A landscape with many peaks, sampled at points; each row gives a point and its height.
A climber steps from a point to the highest of its 2 nearest points, and stops where none of them is higher. Distance is the straight distance between rows; heights are no part of it.
j_723: [ -9  18   8 -27  -4  12   8  20  17 -18  24 -21 -27   4 -44  32  16  -1
 -14 -12]  height 52.3
j_990: [  4   3  14  -4  14 -12   0  -7 -12 -12 -36  -5  14  33  20  -8  27 -14
  -2   7]  height 49.5
j_347: [ 12   3  -5   7   3 -12 -15 -16  -7   9  -9  -7  -2  -5   7   9  -1  -7
 -13   9]  height 53.3
j_84: [-11  -2  -9 -10 -12   7   6   3  25 -13  -1  20  10   1 -18   2   4  -4
 -30 -18]  height 63.1
j_536: [ 12  -5  26   2   0  -8 -15  -7 -14  -1  -4  -7  13  23  11   5 -14   3
  23  33]  height 28.5
j_669: [  7 -10 -14  10 -28 -17  -9   1  23   1  21  -5 -12 -35 -30  16  -9  18
 -35 -14]  height 21.9
j_513: [  2  11  16 -13  14   2  -2  14  -1 -13 -26 -16   2  31  10  12  30 -31
  -9   4]  height 51.9
j_612: [-26  -9 -27  30  36   4  26  13 -10   2 -20  28   3  -7  13 -15  11  22
  -4  -6]  height 41.4
j_431: [ 17  -1  -6  19 -16 -20 -31 -31 -20  -2  16   2  -2 -25   9  19 -24  12
 -19 -10]  height 4.6
j_143: [-21  10 -13  20   8  -7   1 -17   3  12  13  32  35 -24  -7 -10 -16  19
  -3 -22]  height 33.2
j_539: [-21   8   0  -3  40   8 -28  14  -3 -13  -5  -7  28  30  23  16   4  -5
  17  20]  height 38.5
j_905: [ -2   7  11  31  11 -16   8 -39  -8   9   4  46  15  -7  16 -20 -15   6
  23  -5]  height 62.6
j_243: [ 15   3  -8  17   3 -24 -20 -27 -11  15  -3   6   8  -7  25 -34  -4   3
  36  10]  height 57.6
j_967: [ 10   6  23 -29 -12  11  26  12 -20   9 -13 -11 -20  14 -18  -5  24  -4
  -6   0]  height 37.9
j_976: [-21  -7   3  12  16   2  14  27 -15  17 -10  -4  21   0   0  21 -15  -7
  12  17]  height 21.6
j_919: [-20  -5   2  23  17  -6  26  -4  11   5   9  10   9 -18 -14  11 -18   5
 -16  -6]  height 28.1
j_664: [ 13   3   6  -6  -4   1  -2   4  -9   4   1 -24 -13   3 -10  21  -2  -8
  -1  10]  height 50.3
j_484: [ 22  -1  -4  -8 -33 -20  -5 -10   2 -25  11 -15 -31   8 -14  25  -2 -18
   3 -18]  height 50.8
j_402: [  5  11 -16 -19  -3  14  -6  -5  23   8  -7  -2 -25 -10  -5 -19  18 -14
 -25   3]  height 61.0
j_690: [  1   1  17  12 -17  -2   5 -11   7  31  24  -2  -3 -40 -20  -5 -11   8
 -21  -6]  height 24.5
j_437: [ 18   1 -24 -14 -19  -4   5   5  12 -23  -3  -9 -22   2 -20  11   8 -12
 -15 -24]  height 53.2
j_686: [  6  -9 -14  24 -11 -11   7 -13  22  18   9  49   4 -39   2 -30  -9   9
  -3 -19]  height 66.4
j_436: [ 13  -2   6  -2   5  -3   9   5 -26   3   2 -25  26  15   5  -4 -12  29
  30  -2]  height 40.7
j_784: [-13  -7  18  16  19   2  30  16 -28  12  -8  11  31   7   8   4  -7  14
  16   4]  height 24.3
j_892: [  7   2  25  -2  -5 -20 -40 -17   3  -6   2  -2  26  32  19  -4  -6 -12
  25  29]  height 26.8
j_463: [  3  -1   9  -6 -10  -3  21  12 -15   1  -7 -14   8  10 -13  19  -2   4
   4 -10]  height 47.4
j_497: [-17   6  -4   7 -13   0  16   0  18  25   3  18  13 -16  -6 -19  -7 -11
   3 -12]  height 73.4
j_872: [ -7   2 -10   6  -6  -8   5  -4  15  15 -10   7   9   1  12 -16  -8 -25
  31  -3]  height 76.4
j_733: [ 15  13   2 -29   6  20 -20  13   1   0   7 -46  -5  21   0  -1  13  -4
  21  12]  height 47.2
j_507: [-19  -2   2   7  12  15  41  20 -12  12  -1 -12  10  -7  -7 -14   6  13
  -8 -23]  height 29.9
j_399: [ 34   1  17 -14 -26 -19 -13 -16 -13 -33   2 -18 -16  31  -5  17   3  -3
   8  -1]  height 48.4
j_75: [ -6  -2  10  25  19 -22 -19 -30 -10  -3  -2  29  13  15  23 -12 -16  12
  37  35]  height 60.6
j_169: [  8  -8  24   7   8 -17  -7  -6  -6 -12 -13 -12  17  31  26 -27   6  13
  32  34]  height 30.7
j_729: [ 13   2   2   7  11 -11 -13 -34 -24 -12 -19  27  20   8  17 -22   2  19
   0  -6]  height 41.0
j_576: [ 21 -12  13 -15  -4  -3  20  31 -23 -11 -17 -25 -16  26  -7  18  21   2
  12  16]  height 43.4
j_334: [-31  -1 -41  22  39  -3  -3   1   1  -6 -21  31  -5   0  19 -10   9  -1
   8  13]  height 45.2
j_192: [ -2 -17   1   1  23   5  11  16 -21 -15 -16 -15   6  27  27 -14   9  25
  21  14]  height 36.3
j_300: [ -9   6  12  18  10  -1 -24 -38  -9  13  15  38  13  -3  17 -15 -23  15
  25  17]  height 63.0
j_898: [ -5   6 -11 -10 -13   6 -28 -14  41 -15  22   2 -17  -8  -7  13  -4 -24
 -22  -7]  height 68.4
j_229: [ -3  -5  25  11   1  -5  17 -35  -2  -3  -4  30   0   8  12  -7 -21  -5
   6  -1]  height 64.3
j_676: [  1   3  -1 -14 -17  15  32  17   8   7   8 -18 -15 -11 -31 -13  11   7
  -5 -17]  height 69.8
j_839: [ 32  -4   8  -9  -7 -19 -20 -17 -10 -38 -13 -15   9  37  12   1   7   7
   8   5]  height 45.9
j_694: [-11  -6 -42  -2  15  12  12  34  11 -10 -19   0   1   0   9  -3  18  -4
 -12 -17]  height 52.7
j_422: [  7  -4  -8  -6 -14   7  10 -15  17   9  -7  13 -29 -15   2 -30   4 -11
  -9  -1]  height 63.7
j_554: [-18   0   4 -12  12  22   9   9  17   3   4 -15  -8  17   4  -5  -7 -15
  21  15]  height 75.6
j_619: [-14  15 -20   9  25  -6 -17 -18 -11   4  -8  15  24   6  13 -20   5  16
   4  -3]  height 37.6
j_315: [ 10  -2  -3  13  -8   0  23   1   3  28  -3  32  18 -33  -8 -29  -4  12
  -9 -22]  height 69.7
j_529: [ 22  -2  12   8 -28 -17 -22 -21 -21  -3  16 -16 -22 -15  -5  34 -14   0
 -12  -3]  height 3.3
j_774: [  6  11   8 -23 -38  -6  -5   4   1  -6  21  -5  -2  -4 -36  17   1  -5
 -11 -24]  height 18.4
j_803: [ 23  -6  20  -4 -19  -2   2 -22  -7   8  21 -13  -2   1   6 -13 -22   9
  31   1]  height 14.4
j_293: [-18  14 -16 -20  26  31 -11   6  14  -5  11 -18   0  -2  -2  -8  10   8
 -15  -2]  height 65.4
j_423: [ -7   0   6  -9   5  18   4   0  -6  10 -12  14   6   3   3 -12   1   8
  -3   9]  height 24.4
j_877: [-17  10  -8  13  30  -9 -12   2 -26   8 -15   7  30  19  20 -17   8  15
  25  16]  height 38.4
j_9: [ -9  -1  -2   0  14  -9 -23  19 -11   0 -16 -10  37  27  19  -2   8   2
  29  21]  height 41.7
j_362: [ 16   8   8 -18  12   6 -11   3  16 -13 -18 -21 -20  28  12   8  27 -37
   5  18]  height 54.6
j_579: [  1 -16   0  -2  18   5  16  31 -24 -15 -13 -27  -6  21  13  14  13  10
   8   8]  height 39.9
j_522: [ -3  18   1 -26   0  17  -3   0   6 -11  22 -25 -16  -3 -34  13   9  15
 -30 -10]  height 55.2
j_197: [ 16   7  20 -23  -8  -6  14  16 -20 -14  -9 -20 -33  26 -21  21  28 -12
   4   6]  height 40.5
j_308: [-23   1  14 -12  17  24  18  23  -3 -19  11 -21   0  22  -5  31   0   1
   4   0]  height 22.8
j_420: [ 21  -2   2  -5   6 -11  -6 -30 -16 -17 -13  -6  -3  20  16 -23   5  15
   4  -5]  height 43.3
j_608: [ 12   4  -1  17   1 -23 -21 -29 -13  17 -14  13  -3 -10  24 -15  -1  -9
   2  11]  height 55.5
j_645: [-28   6 -19  10   7   2   0  -6  42  -5   8   5  -4  -2   0  -5 -12 -27
   0  -6]  height 68.8
j_20: [ 24  -7  -2  -7 -35  -2 -28 -19 -15  -3   2  25   3 -17  10  -7 -11  13
 -14 -19]  height 19.7
j_144: [-16  -1  -8   0 -11   7  -5 -19  41  -6  13  20  -5  -9  -6  -9 -10 -14
 -22 -10]  height 66.2
j_769: [ 17   9 -16 -19  -5   4 -21  31  14  -4  -5  -9 -16 -10 -26  39  25 -23
 -24   5]  height 61.1
j_749: [  1  17 -14 -12  -3   3 -22  13  39  -4   9 -19 -13 -10 -17  20  20 -32
 -21  -4]  height 64.7
j_339: [-22  -1  -1  -1  -9  12  37  28  29  20   7 -13  -8 -12 -20  -9   7  -8
  -8  -8]  height 66.9
j_601: [ -3  18  -4 -30  -1  27 -17  -6   3  -2  15 -20   4   8  -9  -9   2  15
  -9  -8]  height 60.0
j_132: [ -1  11  19 -12 -36  -2  -5 -20  -1   2  17 -10   0  -4 -11   3 -16 -10
   2 -20]  height 16.8
j_591: [ 13 -14  -8   6  -3  14  12   3  -5  13  18  12   4 -32 -11  -3 -30  34
   3  -6]  height 10.7
j_109: [ 25 -10  11  16 -25  -8  12  -3 -13  10  19  25   8 -39 -12   8 -26  23
 -11 -20]  height 8.8
j_888: [  2 -12  -9   2 -17 -12  -1  20  32   7   8   2 -20 -25 -40  23  12   5
 -46   4]  height 23.4
j_988: [ 16  -5  14  12 -24  -8   1  -9 -18   2  13  25  27 -17  -5  20 -32  13
   2 -18]  height 7.4
j_167: [ 18   5  -2  -9   0  -6 -35  15  -7   5 -18 -12  21  22  19 -11  14 -10
  18  27]  height 44.8
j_582: [-34   3 -12  24  41  -5  -2  -1   1  -5 -16  19   2   6  12  12   7  -9
 -11  15]  height 42.6
j_874: [ 19 -11  15   6 -54  -7 -25 -10  -7   3   8  25 -24 -28  10   9  -6  -7
 -16 -13]  height 21.4
j_614: [ 11   0   6 -11  -3   2  21   6 -31   7  -6 -31   8   7  -1  -9   7  22
   9 -14]  height 44.3
j_257: [  7 -17  -8   3 -23   9 -31 -14   3  -6  16  32  -3 -29   3   8 -22  20
 -22  -7]  height 19.4
j_196: [ 14  -5   6  26  -4 -23  -7 -25 -19  -3   9   8  12 -12   8  20 -29   8
  10  -7]  height 5.9
j_48: [ -6   0  -1   1   3  -3   1  12  13   8  -9 -15  -2  18  16  -9  -1 -33
  33  17]  height 78.9
j_11: [ 10  -2  11   0 -30  -7  -4 -11   1  18   5  11 -21 -27 -14   7  -2 -11
 -29   1]  height 23.0
j_449: [-33  -4  -5  22  44  -2  -2  17 -19  -8 -12   6  14  19  23  19   5   3
  10  27]  height 40.1
j_154: [-30 -10   0  -1  22  24  35  37 -26  -5   4 -24   0   4  12  -4  21  16
  -4 -17]  height 33.1
j_39: [ -6   1   9   6  16   9  26  -2 -18  18  -5  10  18  -7   7 -24   0  16
   8  -4]  height 27.0
j_679: [ -3  -4  -5  -8  -1   7  13  40  -7  17 -16  -6  -6 -10 -18  14  21  -7
 -24  11]  height 33.3
j_987: [-31  -7  -4   2  18  17  25  13  15 -16  10  -4   6   3 -10  12 -13   3
  -6 -10]  height 25.6
j_263: [ 15 -13  -2  -2 -13  11   5  -4  -7  11  22   5   3 -15   1  -6 -37  19
  29  -2]  height 12.6
j_746: [-32   7  -6 -16  34  33  -5  14  18 -12  11 -15  -4  15  14   1   6 -10
   7   4]  height 71.0
j_546: [  7  -3  15 -22 -14  14  13  19  -9  22 -12   3 -18  -9 -19   0  15  -8
 -17  14]  height 35.7
j_17: [ -6 -15  -2   7 -10   4  15  11  34  13   2  12 -21 -24 -24   8   3  -6
 -34  17]  height 24.7
j_743: [ -2  -8   2  -2 -10   6 -12  -4   2   9   0  40   6 -19   5  -4 -15   1
  -8  10]  height 21.7
j_296: [ 20  18  -3 -14   5  -6   4  26 -11  -5  -7 -40 -33   4 -24  33  33 -19
  -4  -1]  height 37.4
j_924: [-22 -21  -3  11  27   9  32  42 -29 -10 -16  -9  -4   3  17  10  18   4
  -9  -4]  height 36.2
j_155: [ -9  -3 -29  23  22  -8  11   6 -11  15 -17  30  16 -21   4  -8  -2  18
   0  -5]  height 37.8
j_707: [-14  -8   5  10   3   7  16   7  21  19  11   2  -2 -27 -24   4  -5  20
 -29   5]  height 26.3
j_480: [-21   3  -3  -8  -3  11   9  15  36   0   9  -7 -15   1 -11  15  -8 -34
   3   7]  height 71.8
j_917: [  5  -3  -6  15 -19  -8   0 -28  15   1  19  23   4 -32   4 -18 -20   8
  -7 -32]  height 68.1
j_345: [ -5  -8 -35   7  27   0  -2  14  11  -6 -25   7 -13   9  23 -11   9 -20
  15  12]  height 48.5
j_14: [-35   3  -6  28  15  -6  11  -8  13  14  17  28  23 -16  -7   0 -30   6
  11  -4]  height 30.3
j_901: [  7   5  -5  -9   6  -9 -26  -6   1  -3 -21   4   9  27  26 -27  18 -18
  14  17]  height 47.3
j_503: [  8  13   3 -29   5  21  -1   0  11   0 -10 -14 -27  14   2 -10  30 -22
 -13   4]  height 57.8
j_490: [ -1 -10  17   2  25  -7  -5  19  -3 -27 -12 -29  12  44  33 -24  22  12
  33  30]  height 32.9
j_580: [  9   5  14  22 -18 -21 -22 -39  -8   9  -4  23   0 -15  18  -7  -6 -17
 -13 -11]  height 54.2
j_59: [ 10  -5  11   5 -12   1  12 -39   4 -17  10  28  -1  -6   3 -10 -24   4
  -3 -24]  height 65.9
j_903: [  3   1 -31 -14   0  14   1  27  11 -13  -4 -17  -4  -2 -15  12  13  -1
 -15 -16]  height 56.4
j_526: [ 12   8  10 -17  14   8 -16  -1   5 -21   2 -29  -8  36  12   2   8  -6
  21  20]  height 51.0
j_51: [ 23  -1 -14 -11 -26   4  15  -1   1  12   0 -16 -33 -18 -16 -13   5  -2
   0  -3]  height 66.5
j_99: [  2   5  -8 -10 -33  -7 -21   9  15   2  32 -18   1 -25 -33  27  -9   0
 -18 -16]  height 20.2
j_16: [ -2   6  17  -2 -12  -5  -2 -29   3  -5  14 -18   2  12   4   1 -23  -4
  23  -7]  height 15.6

For each start below, name the point where the climber stops.
j_619: j_903
j_539: j_676
j_877: j_676
j_526: j_676
j_723: j_48

Call two points neighbours if one is among the 2 nearest of the other. Go from one point of each pair to the other, from neighbour to neighbour, staying as high as possible. Name the lowest point that can't be avoided.
j_898, j_917: j_144
j_300, j_898: j_905
j_48, j_917: j_686
